Points, in no order, along strands that fork and pass close to each other.
In the rows, zero is written as 128.
Points whose rows are less than 111 apart are linked; no others are. Some points are linked to none.
q_939: [124 108 141 164 125 138 149 203 134 174 128 112 106 164 143  88 178 143
 137 134 156 172  82 139 110 195 108 145]
q_236: [145 132 148 115 128 124 107  82 124 107  94 171 125  47 114 170  99  63
 141 103 118  89 121 122 109 131 112 140]
q_278: [131 128  74  94  87 131 115 122 135 125 185 137  64 159 111  74  60 120
 102 135  95  74 183 121 166 104 129 143]
q_219: [115 135 145 147 106 178 153 130 118 138 126 198 143 132 110 136  58 146
 169 110 156 134 127 198  86 160 111 174]
q_48: [113 139 105  99  86 133 133 125 140 141 162 187  80 102  65 113  67 104
 175 132 142  91 181 162 142 159 124 161]
q_626: [111 184 119  70 121 109 153 127 141 152 157 110 125 137 101  77  79 109
 151 113 125 121 180 150 147 118 121 124]
q_509: [151 127 111 115 130  82  96 141 115  95 102  91 115 192 109 188 189 123
 116 137 126 101 122 115 163 148 117  75]
q_979: [170 103 127 158 167 130 123 169 125 109 123 117 126 125 138 141 211 115
 104 140 158 211  57 112 118 148 170 115]
q_932: [139 132 152 116 144 128 128 109 103 130  85 114 192 176 191 137 109 143
  89 144 132 140 151 152  89  67 116 147]
q_388: [109 158 114 156 115 134 157 145 165 129 170 140 125 137 112 133 145 157
 124 161 127 133 167  87 154 147 186 141]
q_878: [128 141 145 155 154 155 162  90 126 147 167 136 111  63 158  54  84 151
 135  96  62 129 108  86 125 120  98 135]
q_613: [121 117 164 106 144 119 176 164 166 140 134 115 126 155 153  97 179 111
 139  89 172 168 120 152  96 124 130 141]
q_506: [141 132 145  94 103 116 129  91 104 132 130 205 139  96  96 117  83  73
 199 112 133 107 158 176 130 144  75 140]
q_342: [152 111 131 159 117 105  90 150 143  88  81 126 151 142 111 155 167 128
 154 160 116  91 100 136 155 206 111 104]
q_403: [118 112 126 167 120 158  56 109 116 134 131 116 109  46 117 162 119 142
 121 137 106  98  87  79 148 103 155 128]
q_512: [128 127 131 185 131 152 130 155 163 115 152 145 123  98  93 161 149 152
 119 182 134 149 136 100 160 161 203 131]
q_513: [123 141 114 104 132 124 137  76  97 145 144 104 100 109 147  90  84 123
 106 117  72 101 143 109 139  97  84 114]
q_7: [ 88 141 104 128 107 116 108  99 135 182 130  92 137  85 110 108 144 186
 138 111  88 109 140  26 150  50 140 105]
q_823: [ 97 138 122 185 128 162 150 144 111 135 175 143 120 136 161  93  84 169
 160 131  69 139 107 132 159 135  94 150]
q_41: [ 98 124 110 171 129 142  80 111 112 108 119 110 117  91 133 168 104 136
 119 159  93  98 103 123 169 141 132 113]
q_728: [ 94 152 118  91 122  87 133  78 116 133 143  91 119 127 141 125 123 138
 122 116  94  86 141 101 140  96  97  98]
q_420: [ 97 159 107  97 114 115 137  95 151 169 136  69 146  62  94  84 156 174
 147  89 109 101 130  57 146  71 135  72]
q_101: [165 114 113 143 144 153 127 144 118  94  79 133 136 147 107 176 171 125
  68 178 184 188 128 139 121 108 188 136]
q_601: [166 119 121  97 131  79 120 114 165 141  85  88 160 154 114 116 202 168
 140 112 119  77 134  90 111 140  84  81]
q_611: [105 131  78 103 114 121 129 101 137 175 159  83 106  98  99 121 128 167
  91 122 118 120 149  38 134  50 166 110]
q_155: [120 140 153  99  96 113 142 115 167 104 114 174 190  92 126  82 105 120
 195  96 121  89 137 139 103 165  92 139]
q_858: [144 102  89 195 126 128 101 139 117 110  87 113 153 175 149  93 160 198
 116 189  99 129  92 139 169 172 126 104]
q_449: [130 173 149  68 117 108 150 148 174 145 136  75 176 159 138  57 138 141
 149  98 129 120 166 158 111 100 134  76]
q_933: [139 120 142  91 141  90 112 135  97 118  96 113 125 202 149 194 161  80
 119 131 164 164 145 178 120 108 128 119]
q_655: [156 135 141  79 121  94 137 124 178 124  83 113 173 144 122 117 185 145
 139 127 127  97 153 109  98 150 123 118]
q_116: [124 108 151 204 135 154  85 150 147  98 140 146 161  76 136 100 155 174
 160 153  87 125  67 133 151 193 149 124]
q_103: [120 105 169 104 131  76 113 130  88 128 129 108 139 187 153 155 142  65
 144 118 170 164 116 185 110  97  83 121]
q_600: [130 141 102 100 133 125 113  95 134 128 118 122 126 125 125 174  82  97
  75 144 132 101 170 133 122  76 144 148]
q_291: [148 118 129 126 127 126 135 195 136 120 110 137  93 168  96 170 193 110
 129 136 198 170 107 145 135 175 164 140]
q_928: [ 98 125 136 206 127 166 115 137 127  99 151 147 149 108 145 104 112 170
 175 134  63 118  84 140 161 160 116 132]
q_491: [126 148 124 115 121 129 159 139 178 122 130 143 118 139  91 174 156 127
 115 153 175 131 171 107 144 136 194 144]
q_273: [118 149  88 107 134 134 122  85 115 153 135 107 131 145 145 137  76 152
  80 141  99 100 166  99 126  67 139 137]
q_475: [144 106 154 148 140 174 150 110 105 139 166 152  65  58 165  54  84 106
 129  96  51 141 105 104 132 130 100 152]
q_249: [106 106 136 175 165 139 127 132  96 123 156 103 131 103 190 116 131 140
  91 137 114 198  60 111 147 119 150 113]
q_590: [119 124 148 138 118 135 117 102 122 110  96 137 192 116 163 129 111 148
 149 116  84  86 113 122 101 130  86 123]
q_314: [132 108 150 161 120 136  90 110 132 102  89 131 177 101 132 155 130 175
 132 135 104  90 112  93 130 147 119 116]
q_72: [ 84 151 101 174 107 158 174 153 111 160 192 136  96 169 141  96  83 187
 158 127 107 138 132 146 155 144 119 170]
q_375: [117 161 114  77 100 129 163 139 129 163 172 153  98 107  85  80  64 122
 177 103 142 126 184 167 136 160 121 144]
q_200: [115 130 141 116 131  93 126 105 141 123 116  93 148 142 139 126 160 166
 134 110 101  86 124  85 129 126  92  86]
q_714: [ 98 114 153 127 119 105 124 142  63 155 166 136  84 176 139 178  84 101
 131 124 197 181 114 201 119 140 109 139]
q_483: [136 122 140 153 129 163  76  87 118 122  86 138 128  36 107 178  95 101
 127 114 107  94  91  92 118 107 131 149]
q_785: [136 137 161 120 148 124 137  98 152 105 126 168 132  46 124 153 128  74
 147  89 129 131  94 100 105 132 134 158]
q_898: [130 130 152 202 130 147  92 144 147  97 134 156 150  78  95 144 162 168
 140 170 113 136 107 122 161 189 194 130]
q_586: [106 115 145 109 129  70 112 120 113 105 134 104 116 171 126 180 176  89
 144 125 131 119 120 129 153 140  93  88]
q_419: [114 138 123 147 114 116 149 126 153 134 141  99 166 177 152  64 157 212
 143 132  80  84 142  86 137 159  91 105]
q_708: [113 144 160 133 142 133 164 132 156 116 144 166 138  82 140 114 110 113
 151 112 129 130 116 124 113 144 130 160]
q_523: [125 116 153 132 126 137 146 141 137 109 109 142 167 142 158 131 132 129
 137 125 142 142 115 136 109 141 119 166]
q_569: [108 125 154 115 137 127 129 161  82 138 114 142 123 179 165 169  97 105
 120 128 194 180 126 195 102 113 135 166]
q_393: [107 140 120 159 121 138 160 131 122 148 141 115 160 200 174  75 137 205
 116 156 104 131 147 102 135 137 120 133]
q_123: [151 147 126 115 127 117 125 143 164  91 109 144 119 149  76 206 183 118
 128 147 171 113 150 112 150 158 174 118]
q_268: [136 110 135 154 131 135  92 110 123 112  85 116 153 101 111 181 143 166
 105 155 139 132 112  88 142 126 161 109]
q_881: [100 122 130 147 112 130 133 180 114 124 130 142  95 174 118 171 130 128
 121 145 199 156 129 173 149 180 164 143]
q_578: [145 146  90  79 127 139 136  91 114 156 147 105 112 114 144  69  72 130
  73 119  94 111 164 105 123  65 123 127]
q_325: [189 137 116  87 145 116 122 141 114 116  80 104 137 202 138 184 177 122
  99 156 164 144 141 149 107 100 147 126]
q_17: [ 92 119  90 191 143 177  52  69  99  98  80 116 144  91 107 166  88 132
 119 154  94  84 110 153 155 120 117 110]
q_567: [160 106 112  97 119 158 115 104 117 119 148 143  60 113 130 111  70  89
  58 119 113 117 128 111 137  81 136 148]
q_906: [ 95 124 138 118 101 103 113 153  86 139 135 141  90 202 114 192 108 115
 148 155 200 144 151 208 124 156 144 132]
q_520: [115 154 147  98 144 103 148 101 114 121 134 125 148 131 167 113  90 116
 124 103 117 124 141 146 106 101  97 137]
q_198: [112 126 144 136 135 108 116 132 127 103 114 115 136 149 144 171 140 125
 121 135 123 125 118 128 150 143 121 124]
q_797: [123 126  86 126 165 140 159 128 161 149 193 106  76 109 117 155 162 106
  84 125 142 176 135  72 111  79 201 127]
q_318: [107 197 133  79 131 103 166 145 146 158 176  69 141 149 125  63 110 125
 131 106 126 115 176 159 148  83 137  71]
q_196: [114 139 153  79 107  81 138 137 163 147 112  90 175 167 141  65 151 124
 174 118 120 102 164 167 105 140  81  97]
q_333: [139 114 114 152 154 138 146 148 133 129 171 112 102 106 121 172 181 132
  94 129 150 208 119  78 108  96 212 108]
q_102: [123 108 159 110 133  85 166 159 145 165 119  96 113 167 153  91 199  98
 146  98 162 149 130 180  92 122  89 102]
q_681: [146 111 123 192 128 156 139 201 133 147 110 139 137 149 140  80 176 166
 136 173 139 173  85 122 123 195 141 147]
q_844: [179 133 111 101 138 101 126 173 147 106  99 124 115 177  93 174 219  97
 134 135 176 128 125 133 125 166 145 132]
q_684: [148 112 149 133 143 131 168 184 157 182 106 119 131 156 150  92 191 137
 130 127 158 170 123 125  84 153 116 151]
q_107: [118 113 109 176 156 163  69  87  95  90  84 133 120  75 110 180  76  63
 104 144 108 104 111 166 137 116 113 124]
q_983: [125 123 118 140 122 143 121 113 120 118 135 179  98 102 104 141  68  77
 133 131 104  93 139 145 140 122 111 153]
q_964: [170 101 121 122 177 121 141 150 129 115 118 100 125 155 153 156 211 120
 110 118 150 175  81 117  98 122 132 102]
q_478: [105 125 146 153 118 177 129 143 117 108  95 182 136 121 101 169  78 117
 147 126 180 138 146 193 112 148 126 179]
q_706: [105 148 146 116 104  87 149 136 170 137 142  95 152 153 137  47 158 168
 161 116  97  73 152 133 134 158  75  97]
q_135: [181 113 119  89 167 122 124 124 109 110  81 102 162 157 144 185 201 118
  97 115 162 152 118 114  77  91 135 116]
q_106: [151 113 134 105 121 160 139  83  91 144 137 127  77  75 155  75  75  90
 108  93  51 121 131 108 142 107  81 130]
q_157: [177 109 123 157 172 126 113 155 113 120 142 117 127  91 102 169 210 153
 112 134 145 198  91  83 114 124 192  91]
q_732: [112 131 147 133  97 139 145 117 119 139 131 208 134 104  94 129  76 126
 205 102 126 113 140 184 111 172  83 156]
q_15: [118 122  71 108 129 134 120 116 150 152 179 100  79 117 111 159 127 127
  62 140 136 128 146  70 127  62 191 125]
q_808: [ 85 151 107 150 117 152 165 153 103 166 162 129 132 210 166  90  98 206
 135 144 120 146 156 151 144 134 141 158]
q_218: [126  98 140 178 120 145 110 180 145 110 119 144 136 120 140 108 160 146
 166 149 123 142  78 147 141 207 136 143]
q_685: [125 120 162 137 155 140 127  94 104 120  96 130 189  96 185 116 103 147
 120  98  99 119  79 114  84  98  78 134]
q_947: [137 141 121 103 109 140 133 113 158 119 138 183  97  66  83 116  77  67
 142 113 125  83 156 133 137 152 132 160]
q_716: [165 122  83 131 149  96 102 138  99 113  89  78 134 189 123 164 184 162
  82 150 142 135  95 107 150 126 133  87]
q_56: [121 116 176  92 142  72 144 124 123 135 135 113 137 152 158 110 152  73
 151  88 149 139 116 184  95  95  79 105]
q_132: [158 123  80 151 131 117  95 129  92 112  84  97 139 134 100 176 159 184
  81 164 154 155 116  95 154 103 162  84]
q_883: [151 141 154  61 108 105 154 145 194 134  97 114 177 124 106  90 171 113
 177 105 163 111 162 148  78 160 132 130]
q_843: [155  91 125 118 114 146 113 122  88 129 149 178  61 102 119 134  76  39
 121 121 125 139 139 148 147 114  96 167]
q_437: [145 111  77 112 111 150 107 136 143 122 181 142  50 157 105 107  67 102
  71 136 126 103 156 107 156  84 156 150]
q_584: [121 122 115 140 142 139  96 102 111 100  98 125 123 116 113 197  84  79
  91 147 136 102 139 152 127 113 136 137]
q_168: [110 102 153 144 128 155 131 166  96 119  99 167 141 139 148 161  97 107
 136 125 197 176  93 198 103 156 127 165]
q_171: [120 137 146 154 148 144 166 107 132 135 150 139 169 108 173  62 105 167
 121 105  96 148 111  89 104  99 103 135]
q_473: [123 148 110 125 143 133 169 100 158 161 178 125 127  73 130  66 107 152
 108 113 108 149 133  70 114  88 157 120]
q_476: [157  91 118  89  96 139  89 100  96 109 150 160  56 137 106 125  73  50
  86 121 122 105 165 140 153  93 110 137]
q_24: [133 170 146  69 104 122 137 111 133 127 123 167 176  83  90  77  80  84
 202 107 119  98 167 155 123 159 103 125]

A fork is a point with three links, a tip a point with one. Leave the first point through the second and follow the links. Name the first fork or tip that comes.
q_906; q_714 -> q_155
q_198; q_523 -> q_513
q_135; q_964 -> q_420
q_626; q_375 -> q_278

Follow the links from the first point to the second, and from the first to the third. Name the last point that the two ways share.
q_155; q_933; q_196 -> q_116
q_291; q_843; q_611 -> q_116
q_17; q_171; q_655 -> q_513
q_171; q_883; q_41 -> q_513
